Points on a hilly landscape, in no order, each with its height.
From any point a climber steps to the highest of the 2 points nearest to it. It stops when none of these is higher. Distance is the straight distance between rows; heights are no part of it.
q972: [ 95 124  77 151  99  62  87 174 136 116 124  64 133 147 133 147 176  87
 133 205 130 143]  height 31.8
q128: [117 135  93 168 127  83 108 168 170 142 110 158 154 131 125 167 164 109
 115 163 133 156]  height 31.3
q293: [171 127 158  90 145 153 154  96 130 114  96 151 110 116 131  79  80 164
 123  85 108  92]  height 53.3
q733: [106  97 120 156 116  82 130 191 105 149 141 112 133  89  75 132 152 112
 143 145  82 131]  height 36.2
q243: [147 113 206  79 116 166 127  42 127  81 152 143 149 135 115 105  53 170
 114  66  88  82]  height 4.9
q767: [ 74 129 103 167 101  68 129 186 157 143 153 104 110 106 139 157 130 125
 147 168 127 115]  height 36.5
q512: [133 126 127 151 158 133  87 109 108  83 110 156 157 173 127 145 172 104
 135 126 134 156]  height 38.2
q485: [165 137 139  96 124 125 158 131 121 153 142  98  91 138 135 114  71 128
 158 139 165 103]  height 63.8
q310: [124 163 163 108 156 149 157 107 159 168 161 146 102 118 166 123  71 154
 144 104 131 104]  height 13.8
q644: [169 103 128 105  99 113 116 101  81 159 132  95 147 171  96 102  94 140
 209 149 132  81]  height 34.8
q881: [123 111 100 154 131 143 109 120 155 138 108  98 169 132 162 163 205  91
  75 121 118 163]  height 18.1
q693: [116 112 170 114 129 164 113  53  72  97 140 147 156 106 113 150 111 129
 136  90  92  99]  height 39.2
q33: [120 131 126 140 144 108 124 177 194 132 121 112 125 172 148 116 181 109
  84 150 149 180]  height 30.9
q604: [137 120  90 123 136 130 122 151 105 125 128 105 125 118 127 141 181 117
 162 178  86 127]  height 29.2
q426: [107 133  97 139 122 144 144 160 141 165 129 128 119  77 154 144 175 105
 101 136 123 164]  height 44.3
q266: [132 144  89 109 123  86 139 208 160 142 148 107 103 118 124 123 105 132
 170 184 147 129]  height 25.2
q34: [ 71 114  64 139 102  90 126 204 196 168 132  85 124 104 150 136 204 112
  62 172 143 190]  height 46.5
q397: [116 153 169 139 155 137 127 130 151 130 133  98 118 110 160 110 162 117
 110 112 106 140]  height 44.8
q122: [116 144 136 126 115 131 152 156 124 183 156 116 103  77 141 155 143 105
 115 136 104 136]  height 48.0
q406: [138 122 150 103 163 113 147 167 140 140 185 127 103 122 121 136  87 149
 157 140 107 123]  height 46.7
q186: [150 127 129  97 136 164 159 140  97 112 109 152 108 134  81  93  81 136
 123 105 159 141]  height 29.0
q628: [168  80 135  95  81 140 122  68  29 136 132  93 156 161  84 105 103 151
 192 148 111  75]  height 37.2
q304: [123  87  96 137 101 144  78  66  28 102  93 115 144 158  67  66 131 134
 169 107 123  93]  height 21.2
q373: [161 145 116 132 151 116 136 144 141 129 100 157 111 153 128 110  97 136
 152 136 181 139]  height 24.3
q761: [162 148 103 148 148  79 110 161 143 134 104 142 127 175 129 133 111 132
 177 163 153 124]  height 26.1
q272: [121 173 151 125 140 154 124  72 149 151 130 153 135  78 171 150 111 142
 123  89 110  90]  height 18.8
q375: [180 120 160 109 116 154 141  65 109 129 100 131 128 136 129 110  90 152
 135 121  96  87]  height 61.2
q19: [ 39 126  62 138  92  70 125 212 213 135 161 117 106 104 153 142 172 130
  68 197 143 172]  height 42.9
q683: [135  63 132 112  95 154 117  63  33  97 112 102 150 154  61  82  87 136
 149 104 115  90]  height 23.9
q282: [143 149 163  96 150 159 118  63 148  85 141 178 128 112 133 139  55 166
 117  75 118  83]  height 11.4
q977: [154  92 121  89  99 158 144  84 123  91 106 135 134 147 114  58  34 192
 162  77 144  69]  height 39.6
q756: [116 158  86 125 150 131 128 167 139 103 139 150 121 115 138 136 134 142
 185 137 174 137]  height 20.8
q727: [136 121 118 114 149 111 125 178 103 117 148 157 142 131  68 132 102 140
 179 139 135 131]  height 50.7
q84: [113 135 159 143 157 127 108 151 138 119 156 131 130 124 141 181 156 104
 129 142 106 142]  height 58.0
q967: [137  97 126 148 135 123 105 124  57 139 111 108 152 130  72 106 136 129
 166 116  83 119]  height 17.1
q603: [133 130  82 133 115 149 129 127  90 122  77 135 131 129 112 148 166 106
 121 138 149 150]  height 24.5
q975: [138 121 171 136 129 125 110 123 101 133 155 112 140 136 119 175 137  99
 157 157  89 112]  height 51.5
q916: [158 115 135 122 144 141 140  96 134  90 104 138 129 138 116  65  60 178
 157  72 113  77]  height 46.8
q150: [126 162  96 126 157 132 140 180 170 142 142 177 104 112 138 121 138 153
 113 127 159 172]  height 20.7
q513: [136 133 181  96 126 162 120  51 126 113 131 138 153  95 144 127  72 169
 147  65  89  65]  height 8.1
q500: [134 149 178 116 151 140 140 110 147 156 152 150 133  88 141 133  99 156
 148  88  92 102]  height 16.1
q801: [ 67 139  76 164 110  67 120 197 182 134 153 132 115 119 141 162 152 114
 113 195 157 148]  height 39.4
q374: [ 44 111  60 162 104  99 119 191 210 145 171 151 142 116 148 179 187 122
  46 181 129 188]  height 38.5
q37: [ 68 120 109 144 123 115 133 181 195 153 162  95 109 119 158 158 179 107
  62 162 118 176]  height 52.1
q848: [123 142 102 109 145 181 121 132 144  97 107 140 146 142 139 120 182 120
  65 121 176 193]  height 8.3
q794: [158 130  98 114 120 136 139 141  84 126  93 134 129 137  79 113 127 122
 136 132 152 139]  height 26.6
q851: [132  89 151 117 100 162 140  81  65 119 106  98 134 134 106  94  96 126
 145  95 132  89]  height 27.1
q747: [142  72 201  68  96 166 123  57  96  88 158 114 174 166  94  91  63 172
 149  68  81  73]  height 1.9
q194: [113 157 137 158 136 120 136 124 154 148 155 160 134 100 167 176 118 122
 150 124 125 105]  height 26.2
q680: [113 115 144 142 156 124 104 139  86  97 136 140 148 162  93 156 146 106
 159 129 147 131]  height 42.7
q140: [ 93 108  86 158  98  53 134 209 117 159 122  92 118  79  83 150 150  99
 122 160 112 143]  height 37.6
q811: [181 143 155 129 129 137 171 110 125 158 117 116 100 137 151 126  98 127
 137 156 133 109]  height 56.8
q170: [121 121 167 128 117 153 154  91 108 136 119 130 132 104 106 115 101 133
 125  75 121 101]  height 23.0
q236: [143 136 114 168 127  91 112 155 151 128  89 157 148 169 121 147 150 109
 136 167 176 153]  height 28.5
q20: [150 152 158 121 117 143 164  80 126 140  92 128 104 134 150 126 106 110
 106 118 150 110]  height 48.6
q269: [128 178 149 118 159 163 128  94 180 144 137 179 122 134 167 140 150 129
  41  90 147 178]  height 42.4
q241: [100 136  66 144 102  96 142 187 158 159 115 111 109  85 149 136 177 121
 107 176 115 155]  height 41.6
q205: [129 155 137 111 164 149 137 131 132 113 136 195 118 134 122 156 105 144
 126 112 166 155]  height 42.0
q816: [105 128  95 172 106  79 101 162 154 123 119 100 139 137 148 158 148 106
 162 182 150 113]  height 33.7
q802: [111 135 126 142 140  91 130 178 148 134 152 152 126 104  95 126 129 139
 159 141 125 132]  height 54.2
q503: [129 142 154 135 162 114 127 151 170 111 131 110 106 165 151 103 151 118
 104 123 170 171]  height 35.0
q329: [158  87 176 139 111 133 111  50  60 137 103 105 163 146 114  88 137 158
 154 111  53  79]  height 15.0
q600: [ 96 107 129 122 121  84 138 208 116 141 171  89 106  99  86 125 117 119
 155 170 106 131]  height 34.9
q255: [156  80 163  99 101 154 126  61  27 137 156  93 156 135 115 129 125 134
 172 129  84  93]  height 40.9
q544: [146 109  93 153 116 139 107 106 101 139  98  87 150 131 168 162 206  80
 105 143  98 149]  height 20.3
q893: [154 123 108 113 131 152 137 130 103 146 116 143 130  96 132 150 143 125
 155 147  89 122]  height 28.2
q116: [120 143  86 134 125  86 112 204 202 129 139 120 121 144 142 120 176 122
 109 173 168 179]  height 28.4
q864: [129 152  88 126 119 165 138 120 155 157 129 158 135 133 174 164 168 112
  72 133 158 177]  height 13.1
q138: [178 101 144 108 125 118 132  97 107 119 115 121 144 191 112  89  69 158
 183 135 131  78]  height 32.5
q419: [122 154 168 119 124 168 136  64 113 109 110 165 137  88 109 127  85 138
  84  53 115 110]  height 24.6
q757: [150 111 125 133 126 145 125  85  83  73  85 135 136 178 106  76  71 147
 159 103 164  81]  height 26.7
q333: [124 126 168 126 114 163 114  47  85  66 113 158 160 118  93 121  88 147
 114  53  95  86]  height 31.6
q271: [132 132 144 136 154 156  99  83 109  98 108 161 155 142 139 182 167 106
 104 119 110 141]  height 34.1
q459: [118 106 106 144 120  92 109 152 105 123 128  62 134 138 144 165 180  91
 143 190 103 132]  height 30.4
q879: [140 134 142 121 162 139 118 135 101 113 155 178 133 143  90 149 109 124
 158 117 142 130]  height 47.1
q423: [134 164 148 103 166 164 147 123 140 125 129 201  96 134 124 125 111 132
  63 106 160 152]  height 37.0
q452: [ 91 152  78 143 111 116 141 171 191 161 149  94  96 126 179 133 165 111
  93 169 176 152]  height 6.8
q874: [126 147 139 115 136 167 121  76 124  98 105 166 135 116 140 148 125 117
  83  88 133 134]  height 29.1
q663: [113 152  86 125 123 129 129 189 147 124 139 153 113 118 131 151 148 121
 137 152 177 170]  height 22.2
q151: [159 135 114 119 121 143 138 104 121 102  93 130 111 150 124  96  77 141
 167 126 167 103]  height 23.2
q887: [133 117 122 119 110 138 136 109 115  98 102 149 146 161  92  72  45 165
 172  74 184  85]  height 32.1
q229: [121 100 135 159 138 146  97  76  43 100 106 120 158 147  95  94 147 134
 164  92  91 106]  height 18.7
q570: [ 99 110  60 160  89  64 127 187 141 153 102  74 131  94 120 140 173  86
  96 181 132 175]  height 39.5
q335: [ 84 148 138 138 148 122 121 159 179 137 169 127 127 109 155 172 181 107
  88 131 113 172]  height 50.4
q548: [142 114 164 116 137 151 122  85  77 125 161 110 150 128 118 151 130 125
 161 120  78 107]  height 46.3
q588: [139 122  96 145  99 149 140 103  99 156  91 113 134 106 153 148 162  92
 106 131 122 136]  height 22.4
q778: [106 168 116 130 117 127 154 149 184 182 163 120  77 121 182 115 141 124
 103 126 170 149]  height 8.7
q127: [ 91 109  86 163 121  95 108 185 195 131 140 138 172 136 140 171 195 109
  79 171 124 181]  height 34.3
q661: [126 177 143 124 147 135 149 117 179 167 159 145  79 131 178 108 101 147
 100 107 153 139]  height 11.1
q181: [104 146 119 153 151 108 121 172 174 132 165 133 113 122 174 151 133 129
 160 135 124 114]  height 29.6
q766: [130 107 183 132 125 137 123 102  71 121 122  63 134 116 124 102 160 112
 138  93 106 113]  height 35.4
q561: [159  72 145 126 111 126 107 101  59 154 108 101 149 141  83  72 125 155
 179 121  66  96]  height 16.2
q844: [152 128 147 103 103 115 147 150 104 146 145  83 108 136 111 130 117 107
 140 162 158 130]  height 57.1
q753: [ 99 161 147 156 147 138 107 107 135 138 134 162 147  72 155 156 142 118
 131  77 126 124]  height 22.3
q741: [135 116 151 113 111 134 155 150  99 174 161 100 122  95  99 146 115 112
 142 151 114 124]  height 52.4
q227: [101 136 113 128 135 183 124  98 165 130 124 137 156 137 161 155 189 107
  40 111 151 183]  height 10.5
q905: [160 145 147 126 138 144 132  72 152  78 117 177 124 149 139 109  30 167
 116  73 143  97]  height 15.2
q492: [160 123 182  93 172 126 138 133 119 123 151 136 127 138 111 113 101 148
 145 115 101 124]  height 43.2
q381: [173 128 144 120 112 152 147  53 102 111  60 117 112 154 142  98 119 123
 106 125 116 106]  height 52.6
q35: [161 140 120 125 134 155 142  85 139  57  93 155  94 158 159 105  62 159
 126 108 161 104]  height 19.5
q854: [127 153  79 129 122 107 151 182 148 158 153 147  94 101 125 145 105 125
 137 159 180 131]  height 23.8
q885: [131 152 139 119 162 118 145 178 161 149 155 162 104 102 130 110 109 152
 148 112 124 132]  height 50.3
q721: [121 166 179 121 162 144 126 109 156 132 126 149 115 107 154 121 160 121
  75  79 113 156]  height 50.8
q16: [107 130  72 147 111  38  96 213 186 117 109 116 136 137 114 112 183 115
 113 191 156 163]  height 27.0
q481: [138 102 166 127 111 164 126  56  56  94  97  88 134 108 109  95 130 123
 122  71  94 101]  height 31.1
q251: [157  64 171 111  75 152 133  41  61 127 110 104 161 148 102  75  85 165
 141 104  68  74]  height 13.2
q793: [162 145 155  84 155 163 166 118 126 125 130 160  84 137 118 100  73 143
  88 109 150 140]  height 32.6
q496: [149 135 175 122 177 122 112 137 140  96 147 121 114 159 129 115 128 130
 135 126 139 152]  height 39.3
q863: [112 120  93 132 117 143 133 144 169 161 130 110 153 141 160 180 190  90
  65 165 142 184]  height 15.6
q989: [ 72 147 116 153 124  78 131 191 198 149 186 140  86 106 172 159 118 133
 129 160 133 125]  height 32.9
q932: [144 135  76 137 127  57 122 203 164 131 109 119 114 143 111 115 148 124
 145 178 136 141]  height 26.0
q836: [113 126 166 144 144 143 110 101 114 113  98  89 127 124 148 111 170 118
 123  84 106 132]  height 39.7

Where does a climber stop that starts at each point below?
q243 => q375
q967 => q721
q747 => q721
q733 => q485
q854 => q802

Call two points neighbours if one is among the 2 nearest of the other. Go from one point of each pair to the other, from neighbour to neighbour, staying as high as possible. Name the lowest point that can't be avoided.
q84, q37 => q335
q375, q802 => q600
q721, q802 => q423
q485, q375 => q20
